Each scene shows the same named points in several views. A view is turned or mirrored, and shifted as a whole, has a little noise and may leave points out.

Scene 1
View 1
k734: 15  8  16  -8  -21  5  -1  -12  6  -9  -11  11  28  -18  -10  21  -9  -10  -4  -29  10  22  -4  -18  6
k630: 18  12  12  -2  -18  6  -4  -18  2  -10  -8  14  32  -19  -11  14  -16  -8  -6  -33  0  15  2  -11  8
k723: 7  1  24  -16  -18  0  5  -1  23  -6  -24  11  29  -21  -14  26  -5  -9  -2  -35  13  23  -12  -27  6
k957: 30  0  -2  -17  -28  14  5  -15  -3  -11  -12  9  43  -20  -4  4  -8  -16  -1  -23  1  11  4  -12  5
k635: 7  16  2  -1  -22  8  -3  -9  -3  -26  -2  15  15  -21  -9  22  -12  -4  -8  -17  11  41  5  -21  7
k240: 3  6  11  -10  -19  1  3  1  21  -22  -21  16  24  -28  -13  17  -8  -4  -6  -33  3  28  -1  -27  3
k523: 13  -1  3  -7  -10  1  -8  -11  13  -9  -21  16  34  -21  -9  20  -6  -22  -1  -33  8  18  0  -17  14
k587: 22  10  -3  -10  -28  13  9  -8  10  -27  -18  16  37  -35  -9  -12  -15  3  -7  -35  -21  11  9  -18  -4
k123: 22  -4  2  -22  -25  9  10  -3  22  -14  -30  13  46  -33  -10  -5  -5  -12  0  -39  -8  4  1  -22  -2
k931: -4  25  1  10  -13  5  -9  -7  4  -38  -5  21  8  -27  -12  20  -18  5  -10  -25  -2  45  13  -21  7
k428: 5  10  27  -4  -13  -2  -7  -11  11  -3  -11  11  22  -13  -13  37  -12  -9  -4  -33  18  29  -9  -21  12
k599: 15  11  -5  1  -14  8  -9  -17  0  -20  -10  18  29  -23  -9  12  -13  -12  -5  -28  -4  20  9  -12  10
k590: 20  18  -22  -3  -30  19  0  -15  -13  -40  -1  17  25  -29  -3  -4  -15  -5  -8  -13  -9  33  21  -14  3
k38: 4  4  20  -11  -17  1  0  -4  13  -12  -15  12  22  -17  -11  33  -5  -10  -2  -26  20  35  -8  -26  9
k264: 17  5  9  -10  -21  6  -1  -13  3  -9  -11  10  31  -18  -8  18  -9  -15  -2  -25  10  20  -1  -17  8
View 2
k590: 1  -3  31  12  2  3  20  -12  10  24  -38  11  -33  -12  9  -1  -20  1  -10  20  -4  13  -5  5  -17
k123: -10  -18  -6  -1  -7  18  16  -34  -5  12  -1  5  -28  -17  -17  20  -6  4  11  12  10  10  -21  12  9
k38: -14  6  9  -10  3  4  0  -20  -7  20  -1  -9  -6  -32  -6  -2  -5  -5  24  34  -17  -4  8  25  8
k635: -5  8  22  -1  4  0  4  -11  4  25  -22  -5  -15  -28  4  -7  -14  -3  6  34  -15  0  10  17  -6
k723: -14  -2  -3  -11  -2  9  -1  -27  -8  18  5  -12  -8  -32  -14  6  -5  -3  25  29  -8  -4  2  24  14
k264: 0  -1  10  -8  5  10  9  -20  -1  17  -11  -6  -10  -16  -14  4  -5  1  14  27  -8  1  7  19  3
k630: 9  1  6  -7  0  7  7  -16  4  18  -16  -12  -16  -17  -18  8  -10  5  6  25  -2  -2  2  16  -3
k957: 1  -10  13  -4  4  19  18  -26  3  12  -19  2  -20  -1  -16  8  -1  4  6  19  2  10  1  11  4
k931: -3  13  20  3  -1  -14  0  -3  3  29  -23  -9  -22  -42  10  -3  -26  -3  1  34  -16  -3  -5  18  -16
k734: -2  2  7  -7  2  8  5  -20  -1  18  -9  -10  -10  -21  -14  4  -6  0  15  29  -7  -2  7  20  4
k599: 7  3  17  -4  3  4  16  -11  3  18  -17  -5  -21  -13  -10  7  -13  4  1  22  -7  2  -8  17  -12
k428: -2  9  4  -14  3  2  -5  -14  -4  21  -1  -20  0  -30  -16  0  -5  -1  22  37  -17  -10  13  28  5
k587: -4  -13  -1  9  -11  9  11  -25  4  18  -20  4  -36  -23  -9  17  -19  6  -6  13  14  11  -17  4  -2
View 3
k240: -1  8  11  -12  3  11  15  8  -24  2  -24  -21  2  -6  -27  17  10  -2  -16  1  0  -29  6  0  9
k734: -5  12  6  -16  19  5  8  10  -16  -3  -24  -16  -2  2  -27  7  10  6  0  -5  -4  -19  1  1  3
k587: -5  16  2  -6  14  17  4  -5  -12  8  -10  -23  18  -6  -24  -8  15  -33  -25  -3  -9  -17  16  2  14
k599: -3  14  -1  -20  20  6  9  -2  -17  1  -6  -23  -1  0  -26  7  3  -10  -5  2  -18  -8  -3  -6  5
k630: -4  14  0  -15  26  8  9  -2  -18  -1  -17  -17  2  3  -24  1  10  -2  -3  -10  -12  -14  -1  -1  -1
k123: -2  14  1  -1  2  17  -2  -14  -10  12  -13  -18  7  -4  -30  3  14  -18  -18  -20  -1  -32  9  7  11
k264: -5  14  3  -16  19  3  3  11  -13  0  -19  -15  -4  3  -31  5  6  4  1  -6  -6  -17  0  2  2
k590: -8  19  4  -25  23  4  5  16  -8  4  3  -31  10  -1  -26  -2  -1  -33  -15  25  -22  6  6  -9  15
k635: -7  11  10  -25  22  1  18  25  -21  -5  -18  -23  -2  -1  -26  12  3  -1  -6  19  -10  -7  2  -7  6
k931: -3  9  11  -28  22  5  30  20  -31  -7  -14  -28  5  -8  -21  15  4  -8  -14  31  -16  -3  3  -12  8
k957: -9  19  -1  -13  20  4  -11  7  1  7  -10  -18  2  6  -32  -6  5  -13  0  -10  -8  -13  5  5  6
k523: -1  12  2  -16  7  5  2  -3  -15  4  -16  -18  -10  1  -30  17  5  4  0  -12  -7  -23  -5  -1  4
k428: -3  8  7  -17  20  2  18  12  -27  -9  -33  -13  -10  2  -26  17  11  25  3  -7  -2  -24  -5  -2  -3
View 4
k957: 0  -9  -5  -6  7  -4  -4  -11  26  8  10  4  -14  -14  27  4  -7  -2  4  5  16  18  16  -5  23
k599: 7  1  -9  0  -3  -5  -2  -19  19  21  19  -5  3  -7  13  13  -8  3  10  5  5  8  19  -17  11
k931: 23  6  -20  4  -18  7  9  -25  18  18  12  -22  19  9  3  20  4  13  7  12  -8  9  17  -26  -7
k240: -2  10  -12  -2  -10  -2  7  -9  32  10  2  -16  12  -1  27  14  3  12  21  14  5  14  -2  -12  -1
k630: 7  9  -6  -3  -7  -3  -7  -10  21  17  12  4  2  -4  31  14  -6  1  11  3  1  10  17  -15  12
k428: 17  12  -11  -3  -29  -4  -2  4  27  11  11  -2  16  -5  45  20  -11  4  13  9  1  16  13  -9  -12
k38: 11  5  -14  -3  -25  -2  4  1  33  5  7  -11  14  -5  38  16  -8  7  11  13  9  21  5  -8  -13
k264: 8  1  -8  -4  -11  -5  -1  -5  28  9  11  0  0  -10  33  13  -9  1  9  5  9  17  14  -9  6
k635: 24  -3  -18  1  -17  5  7  -20  19  13  11  -15  9  4  10  16  1  8  -1  10  -1  14  21  -20  -3
k734: 7  6  -9  -4  -13  -3  -3  -4  26  10  7  -1  5  -6  36  14  -6  3  10  7  6  16  13  -10  4
k523: -2  4  -7  -3  -8  -9  -3  -6  29  16  19  -2  10  -15  29  13  -14  4  20  7  13  13  6  -8  4
k723: -2  11  -9  -4  -18  -5  3  5  36  6  2  -7  12  -6  47  13  -4  7  20  12  8  21  -1  -6  -5
View 5
k590: -9  16  4  15  7  7  8  -17  20  9  -21  -4  -22  26  -15  4  -13  9  -3  11  -7  -26  -13  -24  -16
k723: -2  -1  -28  3  -8  5  -3  -14  -12  11  -18  0  7  -18  15  -4  5  2  -8  -24  -14  -4  2  3  4
k240: -12  -4  -20  9  -12  7  0  -23  -9  12  -18  7  -6  -7  4  -5  3  14  1  -15  -15  -11  -1  -5  -4
k523: -2  -2  -24  3  3  7  14  -17  -12  -1  -17  1  -11  -4  19  0  -7  16  6  -4  -5  -12  -8  2  5
k428: 7  1  -30  -6  0  -8  4  -8  -11  4  -15  -6  6  -16  16  -4  1  5  6  -17  -24  -3  -3  -4  10
k931: -7  4  -14  4  -7  -14  0  -20  6  11  -15  -2  -8  6  -18  -8  5  15  15  -1  -33  -17  -4  -31  -9
k587: -16  11  -9  17  -1  32  9  -18  8  8  -15  16  -26  3  -7  -1  4  11  -14  -4  5  -24  7  -11  -11
k957: 0  14  -10  11  12  20  13  -9  4  3  -18  -2  -14  3  13  8  -15  2  -15  -4  9  -17  -9  2  -3
k635: -1  7  -11  6  -2  -10  0  -15  6  10  -20  -10  -1  7  -3  -1  -6  6  3  -6  -25  -13  -11  -17  -5
k123: -15  2  -17  18  -3  36  11  -21  -9  5  -19  16  -21  -6  13  0  -1  12  -15  -12  14  -17  1  10  -3
k599: -2  9  -15  4  8  7  16  -12  4  0  -15  1  -19  6  2  -1  -7  15  5  4  -9  -17  -6  -14  -3
k734: 1  8  -21  3  2  4  6  -11  -3  4  -17  -3  -3  -7  11  0  -3  5  -4  -12  -12  -10  -3  -3  3
k264: 3  8  -20  4  6  6  10  -11  -2  3  -18  -4  -5  -3  14  3  -7  4  -4  -9  -7  -9  -6  -1  3
k38: -1  -3  -24  3  -8  -5  -1  -17  -11  9  -20  -5  8  -8  14  -3  -2  6  3  -18  -20  -5  -9  0  3

In a view up to two points have been moved. Name them for each view, in the order of its rows, or write none.
view 1 => none
view 2 => none
view 3 => k123, k931
view 4 => k635
view 5 => k723
